Points, in no order, along strands that fork, close into loops and pass close to each other.
Points whose rows are less than 70.6 apart are linked; no others are. Some points are linked to none.
j955: [ 36  -4  46  22   4 -13  37  22  24  13  21 -19 -33 -39  22  10  17  48
  45   3 -17  20   2   1 -13  -8 -62  21 -25 -24  -6  10 -27]
j651: [ 12 -14 -14 -13 -17  12 -20 -26 -21   4 -38  40   5  10 -34 -34   9   6
  22 -26   4  -5 -10  20  54  17   9  -6 -15  45  -2  -2 -23]
j893: [-21  -9  33  30  27  14   6   6  19   2   8 -40  -3   1  30  44  -3 -17
 -40  19  16  -6   2  -5 -26 -33  -7   1  10 -18   4   7   5]
j365: [-37  -2   0 -57  16 -36  -9 -22  -6  18  24  -4 -11  25 -15  15  20  10
 -45 -59  13 -20   1  11  39  41  42   1   3   7 -21  25  15]
j930: [-37 -24  14  -5   8  20  17  -5  13   8 -10   6 -23  -4  14  21  23  17
  -4 -19   5 -57 -14  18  29  29  25 -14 -27  13 -36  25   0]
j680: [ -1 -13  -1 -20 -19   2 -17 -30 -23  10 -26  32 -10   6 -27 -21  21  12
   9 -28  21 -13  -2  21  64  22  24 -19  -9  46  -9   3 -22]
j375: [ -4   5   8 -34  37 -36   0   6   0  10  42 -20  19  21 -30 -12  15 -13
 -49 -40  20  38  -2 -29 -28  -9 -14 -30  14 -26  54   9  41]
j598: [ -4 -24  20  13  -9  16  10   4  27  11 -11  32 -17 -12 -10   0  24  43
  45 -19 -11 -47 -37  31  26  18   5 -10  -8   9 -53  20 -40]
j56: [ 18  -4 -16  -6 -14 -11 -19  13  -2 -10 -11  18  24 -15 -15 -30   4   3
  18  -7  -8  22  16   6   0 -16  -2 -13  15  15   4  -5   0]
j318: [ 13   0 -17 -28   3 -18 -13  16   5  -7  20   6   5   6 -27 -71  -3  -9
 -16 -25 -10  49  21 -22  -9  29   1 -14  19  40  34 -10  37]
j749: [ 34   8 -31  35 -20 -34   5  42  18  11  14   1  22  13 -12 -24 -12  -2
  -4  15 -21  47  12 -34 -46  -6 -63  22  10 -14  36 -24  32]
j588: [ 12   0 -26  26  -8   5   7  18  15  -8   2 -19  15   5   8   3 -42 -28
  -8  44  -8   3  14 -19 -56 -21 -17  23   3 -12  41 -14  36]
j319: [ 26  -2 -21  17 -23  27 -21 -11 -31 -13 -39  18  33 -18  10 -11 -32  -5
  27  42 -12   8   5  13  -6 -11 -16  -6  11  -1   0  -9 -34]
j647: [ -1  -8  -1   1  -7  38  -8  -7 -26   3 -26  19  14 -20  20   7   9   5
  15  13   5 -15  18  36  12   3  28  -2 -14  13  -5  -5  -7]
j652: [ 15   5  -9   7 -17 -10 -18   1   2 -15 -15  25  19 -15 -11  -9  -2  20
  33  -9 -15   7  16  15   7 -27 -14  -8  10  -3 -17 -12 -24]
j473: [ 12  -5  15   0 -19  14 -11 -31  12  -8 -14  59 -11 -11 -24 -21  -6  39
  59 -22   4  -3 -20  33  34  10 -24  -7  13  39 -43 -14 -41]
j74: [  1  -8  15  43  14  33 -11  19   9  16   2 -29   1  10  37  29 -27 -41
 -12  60  14  -3  -2 -11 -46 -35  13  26  -2 -32  20  -8  14]
j254: [ 19  -1 -62  -9  -3  -9 -18   4 -11 -37  -8  31   5   9 -31 -66 -11 -18
  14   8 -13  23  17  -9   8  33  -9  -3  -3  31  37 -40  18]
j390: [ 30  17  44  23  13 -23  53  46  35   6  31 -31 -24 -17  26  19  21  54
  20  13  -3  28  -8 -27 -27 -17 -55  12 -34 -55  11   9  -6]
j916: [-12  -6  47  24   5  14  16  23  16   1  -9 -27 -10 -17  31  22  30  33
   8  14   0 -39 -15   0   5  -8   9 -19  11 -18 -54  35 -53]
j351: [-12 -22  11   8  -8  37   3  -4   7 -13 -34  23  -9  -9  14  16   3  35
  40   5   3 -54  -7  46  27   9  14  -9 -11   4 -50   3 -28]
j674: [-18  -5  33  29   1  16   6  18  18   2   0  -9 -15 -11  19   9  26  29
  13   8   3 -55 -13   3  14   6   9 -33   2 -14 -41  25 -34]
j484: [  7 -15   8  51 -14  28 -14 -14  -7 -11 -42  -1  11  -2  30  30 -30  18
  29  38 -23 -10  -5  17   7 -30 -21  35 -19 -29 -24 -26 -44]
j393: [-29 -13  15  32   1  33  -6  -3  -8 -25 -39  -3  -6  -1  33  28  -3  24
  23  39  15 -57  -9  22  20 -18  21   1 -23 -28 -44  -1 -45]
j959: [ 22  11  24  31  -6  -8  12  33  23   8   9 -34   2  10  36  30   0   6
 -24  33  10  32  18 -22 -39 -42 -32  20  23 -43  19 -21  14]
j93: [ 26   6 -43  11 -25  24 -20 -14 -29 -32 -36  37  28  -4   0 -32 -34 -15
  34  48 -11   4  -1  10  -4   6 -24 -11  -5   1  10 -19 -30]
j382: [ 12  -7   8  -3 -10   4 -11 -20   9  -8 -13  44  -1 -11 -19 -18   4  29
  48 -27   2  -6  -4  29  31   1 -11  -7  13  37 -31 -11 -16]
j526: [-16 -15  12 -34   5 -16   0 -13   8  -1   0  13 -15   4 -17  -3  13   7
  -9 -52   1  -9   3  12  38  18  19  -6  -6  39 -12  10  20]
j331: [-17 -34  16   7  -7  34  15  -1  10   4 -34  20 -16  -9   6  17  16  41
  35  -7  -4 -69 -30  36  31  19  19 -13 -18  11 -54  22 -33]
j68: [ 31  10  -5  49 -31  -7   5  31   3  14   0 -19  12   8  24  -1 -16  -7
  -2  50  -3  27  13 -37 -46 -30 -39  21   8 -43  34 -26  10]
j565: [ 13  -1  10  37 -14 -10   5 -19   3   4  -3  -4 -13  -9   5   9  -8  26
  36   5 -20 -10  -3  -6  13 -20 -55   3 -14 -23 -23 -14 -33]
j327: [ 16 -12  -1   1  -9  18 -21 -14  -4  -5 -20  45  12  -3 -18 -29  10  13
  35 -24   3   4   4  26  34   3  -7 -10   7  40  -9 -12 -11]
j423: [-24 -23  46  42  14  28   4  12  -4 -10 -29 -39  -8 -20  48  39   0   8
   5  41  21 -54 -24  -3  12 -15  11  10   4 -21 -57  19 -51]
j220: [  2  -4  41  15   4 -20   1   9  38  29  24  26 -25 -11 -25 -17  44  43
  39 -25  -9 -20 -34   4  16  14  -6 -15   3  13 -31  20 -40]
j486: [  4   6  30  23  -3 -24  14   3  23  11  15 -13 -12 -13   6   9  18  22
  21   0  -5 -11 -11 -11  10  -2 -32 -28   8 -19 -30  18 -32]
j21: [ 25 -12  -9  28 -26  29 -19 -12 -25  -9 -43   6  32 -13  21  10 -44   1
  28  45 -21  13   5  22 -11 -20 -16  14   4  -5  -8 -11 -35]
j130: [-20   0  22 -39  45 -35   1 -12   9   6  44 -17  -3  39 -29 -16  25   5
 -45 -81   9  10  -2  -5  10  32   5 -14   6  -4  35   3  52]
j802: [ -2   3 -14   4 -10  40   5  -7 -38 -13 -30 -14   3 -15  29  25 -32 -34
  11  50   6  -1  -1  10 -19 -14  43  11  -9  -6   1   1   0]
j478: [ 37   8 -19  41 -23 -24   4  26   8  12   9   0  21   4  -5 -17  -3  13
  11   6 -24  41  14 -23 -33 -20 -63  26  -1 -18  22 -31  15]
j835: [ -5   6 -30 -34 -19   0 -36 -27 -32  26 -32  28   5  19 -33  -7  16   7
  10 -11  17 -26   4  23  46  58  57  -1 -33  32 -17   2 -29]
j457: [ -7 -19   3  49   3  33 -15   3  -9  -4 -40 -18  11  -2  31  40 -29 -17
  13  56  -3 -19 -14  19  -8 -40  20  34 -24 -21  -9  -8 -24]
j114: [ 16   0 -27 -35   1 -43  -4  31   5 -21  20  -4  14   9 -29 -58 -10  -9
 -26 -26  -8  64  20 -31 -27   2 -14 -18  22  18  36   0  38]
j673: [ 19 -10 -22  31 -18  18  -1   2 -11 -19 -29 -10  24 -11  14   8 -52 -18
  19  60 -14   4  11   5 -40 -20 -15  29  12  -2  16 -24   9]
j397: [ 17  -6  35  42 -11   2  14 -11   4   8   1 -16 -23 -20  22   8  -1  29
  41  18 -17  -6  -9  -4   9  -8 -56   4 -10 -20 -32   2 -38]
j260: [  9  -8  30  -2 -24  -3  -2 -11  23   4   0  48 -20 -20 -26 -14  -3  52
  69 -20 -12  -9 -33  35  18  17 -16   3  -2  19 -48  -2 -49]
j333: [ 20   3  -4  20 -25 -14  -5 -13   3  -1 -13  11   3 -13  -9   5 -15  25
  36  -3 -27   0   6   4   8 -30 -47   6  -9 -17 -20 -17 -33]
j435: [-11  28 -35 -23   0  28  18 -17 -15  -1  13 -30  -7  20  27  41 -35 -60
 -31  20   0   0  -2 -25 -31  -5  34  31  13 -35  16   3  45]
j182: [ 13  -3   0  10 -16  38 -24 -10 -15 -13 -35  41  24 -13  12  -4  -3  22
  40  13  -2  -9  11  42  20 -10  -4 -13   0   5 -23 -15 -40]
j672: [-24 -10  10 -51   6 -23  -3 -16  -3   8  10   5 -22  13 -13   5  13  10
 -30 -55  12 -19   4   7  44  30  31  -7  -5  30 -21  23  12]
j655: [ 20   0 -65  15 -11   7 -10 -10 -30 -39 -20  21  21  -8 -13 -32 -33 -34
   8  44  -5  19  14 -15 -12  -4 -39  -2   7  14  34 -29  -5]
j640: [-21  10  -3 -44 -11 -24 -31 -25 -12  29  14  13 -16  28 -44 -39  15  23
 -31 -52  19   4  15  -3  47  45  49 -21  10  47   0  12   6]
j999: [ 12   4   3 -11   1 -33  -3  -4  35 -15   7  22  -8   5 -40 -44  16  28
  27 -49  -5  24   7   3   8  -9  -7  -8  18  39  -6  -3  19]
j170: [-34   4  -1  14  12  39   1  -4 -15   6  -9 -19  -9   1  35  39  -3 -26
 -23  35  10 -19  -9   1  -9 -20  55  17 -33 -31  -3  10  -4]
j725: [-32  11   3 -27  19  -2  -5  -8  -1  17  31  -2   5  11  10  14  24 -10
 -46 -30   0  -9   2   5  -7  21  28   2 -12 -24  22   5  36]
j818: [ 20  18  38  21   7 -21  48  39  41  -3  23 -48 -15   1  33  34  13  40
  -2  14   0  19 -11 -28 -30  -7 -49  16 -11 -59   1  -3   8]
j54: [-31 -27   8 -35  -5   0  16  -8   3  10 -15   8 -27  -3   1  18  22  19
  -6 -31  11 -51 -10  16  50  34  31 -15 -23  22 -41  27  -9]
j26: [  3  -6   5  16 -15  37 -21  -8 -19 -20 -43  23  18  -9  24  17 -14  23
  29  36  -3 -18  11  44  15 -23  11   0 -10 -14 -31 -10 -50]
j557: [  0   7 -26  -3 -10  27 -15 -20 -35  15 -11  13   9  -7   5  -6   3 -23
   9  13   0 -15   2   9  13  47  25   4 -18  32   7  -9  14]
j975: [ 21  -4 -40  -8  -2 -13 -14  13  -6 -19   5  20   7   4 -30 -82  -6  -7
  12  -5  -7  37  12 -21   5  32 -11 -18  15  36  34 -25  25]
j270: [-21  31 -19 -26  16   7  13 -13 -13  21  34 -29   6  19   7  24   5 -44
 -49  -7   3  -1 -17 -13 -30  18  38  13  16 -60  34  15  51]
j846: [-43  -5  11  29  18  38   1  -4 -12  -5 -20 -16 -10  -2  39  39   3 -10
 -13  42  25 -38  -6   5   5 -27  37  10 -33 -25 -24   8 -27]
j328: [ -2   5  37 -10  24 -36  28  23  36  -1  34 -39   0  -1  -6  33  10  16
 -21 -16   1   8 -12 -12 -11  -6 -39 -31  19 -22 -10  26   9]
j556: [ 26   0 -27  18  -3 -46   1  37  22   4  20  -5  29  19 -25 -26 -17 -15
 -20  -3 -16  47   7 -36 -49 -11 -55   9  14   5  37  -2  39]
j727: [-10  11 -11 -53  18 -32  -6  12  -4   4  37 -11  18  12 -16 -26   3 -21
 -41 -41  -5  30   6 -14 -31  35  23   5  16 -16  45   0  58]
j752: [  8   8 -52   0  -3   6   9  -4 -18 -23   0   4   9 -16  -4  -1 -36 -54
 -17  41  -1  26  25 -27 -35 -13 -21  13  20  23  43 -18  26]
j392: [ -1 -20  15  64   2  35 -17  -6  -2  -6 -38  -8  10   4  37  34 -18   2
  21  53  -9 -16 -12  14   5 -37  -6  43 -19 -33 -16 -30 -35]
j136: [-33 -12  26  43  30  43  -7   2  -4  -1 -18 -26  -7 -11  47  53  -3 -32
 -17  50  32 -34 -13  -2  -3 -34  26  30 -16 -20 -23   7 -24]
j25: [ -6  37 -47 -38  -4   7   9 -15 -26  -8  32  -6   4   7   4   9 -14 -64
 -43  12   5  24  20 -35 -30   4  10  18  35  -7  34 -19  45]
j261: [-44 -11  17   9  13  31  13  -3   8   0 -10  -3 -17  -4  28  24  26  16
 -11   1  16 -66  -2  12  14  20  29  -9 -31  -3 -27  11  -1]
j771: [ 10  -6  18  -7   1 -36   7 -10  45  -7  11  24 -21   3 -40 -35  12  37
  40 -47  -8   0 -22   8  19   8  -2 -11  11  36 -21  10   5]
j422: [-20 -13  15  23  -8  41  -4  -1  -1 -26 -37  16  -9  -4  26  23  -6  40
  40  26   6 -62  -6  36  21  -3  19  -2 -18 -21 -55  -4 -47]
j305: [ 36  13   3  49 -27 -11  10  22  -1  14  10  -8   2  -3  24  -2   8  13
   9  22  -2  40  19 -29 -33 -35 -58  21   0 -36  25 -35   6]
j614: [-21 -13  26  49   1  19   2  -4  -2 -14 -24 -20  -7  -6  34  24  -1  18
  17  32   7 -45 -16   1  19 -18  -2  -9 -11 -23 -44   9 -47]
j858: [-11  16 -14 -35  -3   7  -7  -7 -19  11  25  -1  12  -6  15   4   0 -29
 -25  -1  -5   5  11   4 -13  37  34   7   5   9  16  -2  42]
j716: [ -5  -8   0  19  -7  42 -16  -6 -32 -18 -42   6  13 -13  29  25 -13   5
  22  45   1 -14   7  39   6 -23  33   7 -12 -15 -20  -2 -38]
j395: [ 38   2 -23   2 -20 -28 -22  10  -6   0  -2  23  13 -15 -33 -36 -16  16
  34 -10 -24  49  16  -7   0 -21 -54  11  18  11  -8 -16 -27]
j3: [ 31  15 -18  -5 -11 -39 -23   7  14  -7   6  27   0  -8 -45 -51   0  30
  39 -23 -12  50  17  -5   5 -24 -33   1  23  20 -11 -17 -21]
j252: [ -3  40 -48 -11 -18  35   0 -26 -43  -7   3   4   4   6   9   9  -9 -54
  -7  34   8  -3  16 -17 -12  19  32  12   4  10  18 -38  21]
j663: [ -7  33 -45  -5 -13  25 -10 -30 -40   7   0  10  12  12   3   9  -6 -39
  -5  19   1 -18   5  -7   0  51  32  11 -11  30   4 -33  29]
j214: [ 28  -5 -36   3 -17  -7 -18   8 -16 -12 -14  23  28 -16 -17 -46 -16 -11
  26  18 -12  32  10  -9  -5  -2 -23 -18  23  14   8 -12  -9]
j355: [ 25  12  -6  -9  -2 -31 -13   4  24 -10   4  26   0  -1 -44 -56  11  31
  32 -35  -7  39  15   1   4 -15 -13  -7  27  31  -4 -15   0]
j417: [ 12  14 -59 -19  -5   2  -8 -18 -37 -20 -21  27  12   3 -25 -21 -19 -30
   8   5  -9  -3  14  11  15  56  15  24 -20  48  10 -35  12]
j246: [  3  -7  10  35 -14  31 -16 -15 -14 -23 -49   8   9  -1  28  31 -29  30
  32  33 -18 -20   1  30  16 -32  -9  18 -16 -27 -39 -13 -57]
j972: [  1  31 -48  -8  -9  40  15 -23 -43 -12   2  -3  -3   0  12  20 -24 -65
 -17  40   4  14  24 -30 -19  -7  20  18  12   6  24 -23  19]
j909: [  9  -3 -23 -22  -7 -12 -17 -14 -14  11  -1   6  -3  20 -48 -64  -3  -3
 -18 -39 -10  27   5 -11  35  39  22 -11  -1  57  25   3  15]
j571: [ -7   0  51  12  10   1  21  28  24  12  -4 -26 -18 -24  18  31  44  48
   8  -4 -14 -38 -14  -3   3 -16   1  -1   9 -17 -56  35 -71]
j109: [ -2  22 -45 -27  -4  -2   7  -8 -24 -16  18   3   6 -11   0 -11 -21 -57
 -30  19   3  28  25 -30 -26   5   3   4  21  11  41 -18  35]
j482: [-17  -1  25 -56  10 -41  18 -12  22  -1  25  -7 -33  36 -44 -27  16  27
 -28 -78   6  -3 -21  -1  34  34  19 -27   0  25  -3  31  21]
j974: [ 11   8  19  -2  26 -45   7  10  25   7  38 -20  16  18 -15  14   9  -2
 -33 -20  11  34  -1 -22 -21 -24 -57 -23  26  -3  17   7  28]
j183: [ -8 -20  25 -38 -17 -30  20  -7  21  -2  -4  18 -33   7 -36 -27  30  35
  14 -46   8 -12 -36  15  45  20  34 -29   4  40 -36  34 -13]
j634: [-19 -30  20 -33  -6 -16  16  -1  16   7  -8  13 -30   4 -19  -4  28  19
   3 -42   5 -37 -27  15  47  27  28 -24 -12  29 -41  34  -6]
j212: [ -7  11 -26 -29   9 -15  12   1  -6   3  25 -13  14   5  -2   1 -24 -45
 -38  -3  -5  20  -3 -27 -42  -2   4   2   0 -26  50  13  47]
j570: [  7  -6 -27  -8 -11  23 -21 -24 -42  17 -25  23  17   0 -10 -12   1 -17
  11   0  -2 -13  -3  18  34  44  27  -2 -29  39   1   2  -2]
j340: [-27  13  -3 -18  10   8   1   2  -4  10  23  -5   6   5  19  17  13 -19
 -37  -6   0  -6   2  -4 -17   3  32  -5 -19 -31  24  12  26]
j707: [ -7  11 -25 -34  -8 -21 -26 -18 -21  24   5   7  -4  23 -45 -51  -4   2
 -26 -40   2  12   8 -14  37  49  40 -12  -1  50  11  11   9]
j592: [ -9   6   8   0  11 -26  -2   6  19   0  16  -4  12  12  -4   6  18  -8
 -25 -15   8   3   4 -15  -4 -26 -16 -35  -3 -14  16  12  12]
j778: [-19  34 -25 -26   9  26  11 -14 -16  16  24 -40  -2  27  22  33  -5 -53
 -42   8   0 -11 -16 -11 -28   8  48  20  18 -61  18  13  45]
j994: [ 39   9  42  15   4 -26  51  39  28   9  28 -19 -29 -32  24  12  14  53
  35   6  -6  30   4  -9 -25 -12 -63  19 -30 -35  10   7  -7]
j728: [ -8  34 -39 -38  -4  18  19 -17 -22  -7  23 -19  -2   9  15  24 -28 -61
 -32  12  -1   6  10 -24 -32  -3  25  23  24 -22  25  -7  47]
j990: [-10  -5  11 -49  14 -32  -7 -12   0   8  21  -4  -5  20 -30 -20   4   7
 -40 -70  -1  19  14   0  26  25  21   1  10  36  13  16  30]
j787: [ 10  -4  -5 -25   1 -15  -8 -17   1   6   4   5 -14  17 -49 -63  10   8
 -18 -53  -4  35   9  -7  35  13   9 -21  17  64  17   8  15]
j275: [-34  -8   3   4   6  54   0  -3 -22  -7 -30   0  -6  -8  38  36  14   8
   5  32  12 -36   9  38   9  -1  60  18 -36  -5 -30  -8 -18]
j313: [-42   8  10  12  30  49   1  -8 -17  14   6 -29 -14   7  45  50   4 -41
 -39  33  23 -17 -18 -12 -10 -27  48  22 -17 -37  -8  20  -7]
j756: [ -4   3  23 -42   2 -44  23 -16  36  -9  15   3 -32  25 -56 -42  21  31
  -9 -69  -7   7 -20   3  31  18  13 -26  10  46  -5  30  18]
j583: [ 13   7 -61 -16  -2  -4 -14  -6 -26 -30  -9  28   7   7 -29 -41 -17 -28
   5   1 -12   8  15   3  12  49   8  14 -14  43  31 -41  20]
j437: [-15 -27   7 -28 -11  12   5 -20  -7   4 -30  25 -22 -13   0  15  16  16
  12 -22  14 -40  -3  34  58  24  19 -17  -4  34 -36  17 -20]
j552: [  3   7 -19  -9 -15  19  -5   0 -32  -8 -11   6  15 -24  12 -10 -16 -27
   7  32   2   3  14   4 -12   6  20 -13  -1  11  18  -8  11]
j923: [  0  -2  -5  12  -9  48  -7  -5 -42 -15 -41  -4   7 -14  31  25 -25 -20
  18  57   7  -9  -1  32  -6 -16  48  11 -16 -10 -14   2 -22]
j911: [-23  -1   8  20   0   6  -1   1   7 -10 -11  -2   1  -1  19  17  10  10
  -1  12   4 -32   9   8   8 -24  14 -20 -21 -15  -9   4 -12]
j97: [ -7  -5  -4 -11  -7  36  -9 -10 -28  17 -11   9   9 -15  21  13  11  -8
   0   5   0 -11  17  28  12  26  44   4 -13  26  -3  -2  12]
j587: [-39  -2   5 -33  26  -9  -1 -19   1  20  32  -5  -3  20   1  22  25  -2
 -45 -53   5 -22   0   8  20  36  23  10  -9  -1   1  20  31]
j878: [-13   8   4 -41  34 -29  -9   3   1  12  44 -10  13  29 -24 -21  18  -8
 -49 -61  -1  21   1 -10 -13  26  21  -1   4 -19  48   0  54]
j251: [ -2   2  12 -33   0 -36  13 -21  25  -8   9   5 -25  17 -49 -47  14  24
 -10 -67  -4  19   3   0  35   7   5 -22  20  58  -1  16  21]
j827: [ 24  11 -25  40 -26  -9   5  34  15  -2   2 -18  13  14  13  -4 -36 -21
  -4  56   0  13  18 -29 -55 -27 -34  25  11 -36  42 -27  28]
j453: [-10 -19   7   3  -4  37  -4 -10  -6  -8 -30  24   2 -15  18  15  14  18
  25   1   9 -32  13  44  27   4  20  -4  -9  22 -23  -6 -13]
j897: [ 17  -7   1  63 -20  18 -13   7   1   8 -22 -15  12   1  28  12 -15  12
  17  44 -14  11   4 -10 -22 -35 -29  35  -8 -39   6 -39 -12]
j361: [  6  -3 -25  11 -14  -6   5   9   3  -5 -10 -14  19  -6   4   7 -35 -30
 -13  24 -16  12   6 -10 -40 -22  -7   6   1   2  29   4  26]
j581: [ 18  -4 -49  14 -12  -3  -1   2 -17 -25 -10   6  22 -17  -8 -17 -37 -43
   2  40  -3  26  19 -15 -29 -12 -34   1  24  22  31 -18  14]
j762: [ -2  13 -28  -8 -10  30  16 -14 -31 -14 -14 -15  -4 -12  22  23 -42 -50
  -4  46  -1   8  13 -10 -29 -17  26  16   6   2  17  -7  18]
j48: [-13   3  40 -29  31 -26  20  24  25  -8  35 -28   1  -2  -4  22  18   8
 -27 -23  14  -2 -12  -7  -9  -2 -21 -45  20 -24  -5  25   9]
j648: [ -4  -6 -10  19  -1  -8   0   6   8   7  -3 -12  19   4   7   8 -14 -22
 -17  14 -14   5   4 -10 -29 -31  -5  -4 -12 -13  27  11  16]
j718: [-13   1  31 -34  39 -28  13  13  14  -7  44 -28   5   5 -15  15  20  -1
 -41 -36  30  11  -2  -9 -12  -7 -19 -46  26 -29  20  14  28]
j464: [  4  -3 -31 -24 -19  11 -24 -33 -42  25 -35  24   8   8 -16  -1   5  -7
   9  -2   5 -22  -2  25  41  50  42   4 -36  32  -7   8 -22]
j630: [ -7  30 -51 -20   6  -4 -15 -20 -24  -1  31  11   8  19 -15 -22  -6 -44
 -26   2  -2   7  15 -25   0  49  16  18  10  38  25 -36  42]
j359: [ 30 -12  46  36  -6   2  26   7   9   9  10 -25 -34 -35  30  13   7  38
  43  13 -14   7  -3   2  -6  -8 -59  17 -11 -25 -25   5 -32]
j517: [  7   8  27   7  23 -35  21  16  32   2  32 -31   7   7   2  32   3   7
 -26 -10   7  22  -3 -15 -20 -20 -60 -17  25  -6   5   2  24]
j833: [  3   4  55  14   0  -1  19  13  18  23   6  -9 -36 -35  12  19  41  57
  25  -9 -15 -26 -10   8  16 -12 -12   6   7 -17 -48  24 -83]
j150: [-13   2   8   7  13 -10   1   0   7  10  13 -15  15  11   4  16  -1 -19
 -41  -2   4   6   3 -14 -21 -29  -9 -23  -6 -16  29  14  13]
j501: [ 21  12 -22  -1   2 -58  -4  19  22   1  11   4  17  14 -35 -26   3   8
   4 -27 -11  43  13 -25 -12 -29 -39  -6   7   6   8   1   9]
j635: [-24  -8  29 -44  37 -31  13 -12  12  10  39 -13 -21  36 -31 -11  26  10
 -41 -81  14 -10 -18  -7  27  40   4 -25   2   6   9  24  35]
j969: [ 39  -8 -37  14 -22 -11 -13  12 -17  -5 -14  11  25 -16 -17 -28 -33   1
  24  15 -24  46  10 -12 -15  -9 -59   5  24  12   3 -18 -12]
j817: [ 19   8 -62  -1 -19  12 -19  -8 -28 -46 -25  40  25  -2 -15 -40 -27 -28
  26  39  -9  10  11   4  -2   8 -21  -7 -10   8  27 -34 -14]
j352: [ -5 -21   9 -27 -22   6  -1 -32 -10   1 -30  32 -21  -3 -19  -7  19  19
  22 -27  24 -28  -9  29  65  18  16 -21  -2  44 -28   8 -26]
j608: [  5 -12  18 -19 -10 -32  17 -16  28  -4   1  22 -30   0 -46 -29  16  40
  35 -48  -8   0 -38  16  32  14  15 -17  13  45 -26  25  -7]
j29: [-14  -8  12 -22   8 -11  -3  11  16  -5   8  16   1   3  -5  -9  20   8
  -9 -41  -1  -6  14  10  11   4  15  -6 -11  23   1   0  28]
j258: [-19  -6  40  21  42  36 -11  27  21   6   7 -41  -6  -5  45  59  -9 -40
 -36  40  29 -12   3  -2 -43 -38  17  41   6 -43   1   2   6]
j456: [-10 -16   6  49  13  37 -11   6   1   8 -16 -25   4   1  33  36 -27 -36
  -1  57   3 -11 -11   0 -25 -34  22  27 -24 -21   7  -4  -1]
j700: [ 22   2 -36 -10   4 -52   1  36  21  -9  21  -9  26  18 -32 -38 -17 -12
 -23 -17 -18  61   2 -35 -38 -11 -40  -6  15  12  33   7  36]
j265: [  6   2  53  13  -2 -25   0   6  28  34  25  27 -37 -31 -15 -13  49  54
  43 -18  -5 -15 -21  12  21   3 -17  -1   1   3 -25  10 -72]
j427: [ 19 -14 -12  35 -18  28 -11  -1 -13 -11 -37 -11  25 -12  24  16 -47 -10
  22  55 -20   4  -2  13 -24 -21  -6  32   3  -9   5 -17 -12]
j965: [  3  -2  32  34  17  21  -9  36  22  11   0 -41  -3   1  48  45 -12 -32
 -24  59  25   5  10  -7 -38 -43   4  37  11 -47  10 -14   0]
j850: [ 13   2  54   5  -3 -26  18   4  20  28  18   7 -43 -42  -3   3  41  53
  34 -11 -12  -5 -15  10  16 -11 -31   4   1 -11 -26  20 -82]
j702: [-28  -2  24  21  49  52  -1   2   3  18  10 -37 -10   4  43  58  -9 -50
 -39  30  28  -6 -11 -10 -29 -29  30  30   2 -30  -4  19   0]
j441: [  7  -1   3  -9  28 -37   0  14  12  15  36 -18  27  18 -22  -3   5 -19
 -49 -22  12  41  -2 -28 -34 -20 -38 -22  12 -13  46   9  35]
j37: [-14  21 -20 -30  22  -6  13  -9 -10  19  38 -26   7  13  -1  15  -7 -49
 -51 -11   3  14 -12 -26 -38  10  15   5  18 -55  54  15  51]
j866: [ -4  16 -24 -48   3 -27   1   9  -8  -7  33  -7  12  -4  -4 -15 -13 -36
 -39 -15  -1  27   8 -24 -33  19  13   0  11 -13  42   3  46]
j735: [ -7 -19  27  16   4  -1  13   8  32  20   7  26 -19  -5 -18  -2  39  37
  34 -26 -10 -41 -42  17  25  17   7 -17  -7  17 -43  31 -31]
j374: [ -8  -7  33  -3  16 -20   9  11  43   6  29  10 -13  15 -17 -17  32  20
  11 -41   8 -18 -25  -2  14  20  -6 -37   0  17 -20  24  11]
j95: [ 16   5  31  35  -5  -2   7  39  20   4  -3 -40  -6   3  52  37  -6 -10
 -18  49  18  24  16 -19 -32 -48 -18  34  20 -53  14 -20   2]
j871: [ -8   9  28 -37  46 -38   8  13   4   1  52 -23  11  16 -26   3  26  -6
 -46 -49  31  26  -3 -16 -14  -4 -18 -42  26 -28  40   6  40]
j729: [-16   5  13 -15  17 -23  -4   6  23  -6  23  10   2  16  -7 -10  22  -1
 -16 -36   9  -7   6  -8   0  -6   0 -32 -13  -6  14   4  25]

A tip is a point with one link. Name the tips that can be reached along the links from each point below, in the order of the rows.
j999 | j260, j818, j261
j729 | j417, j340
j878 | j673, j640

A fork is a point with three links, a tip a point with one. Leave the first point through the second and follow the links. Name the first fork or tip that comes.
j833 / j850 | j351
j778 / j270 | j640
j728 / j25 | j673
j355 / j999 | j54
j965 / j74 | j26
j588 / j827 | j417
j827 / j588 | j340

Name the points in between on the shortest way along the links from the first point to the second, in order.
j54 / j56 | j634, j183, j608, j771, j999, j355, j3, j395, j969, j214
j835 / j762 | j464, j570, j557, j663, j252, j972
j680 / j183 | j352, j437, j54, j634
j3 / j390 | j395, j969, j214, j56, j652, j333, j565, j397, j359, j955, j994
j95 / j762 | j965, j74, j456, j457, j392, j484, j246, j26, j716, j923, j802
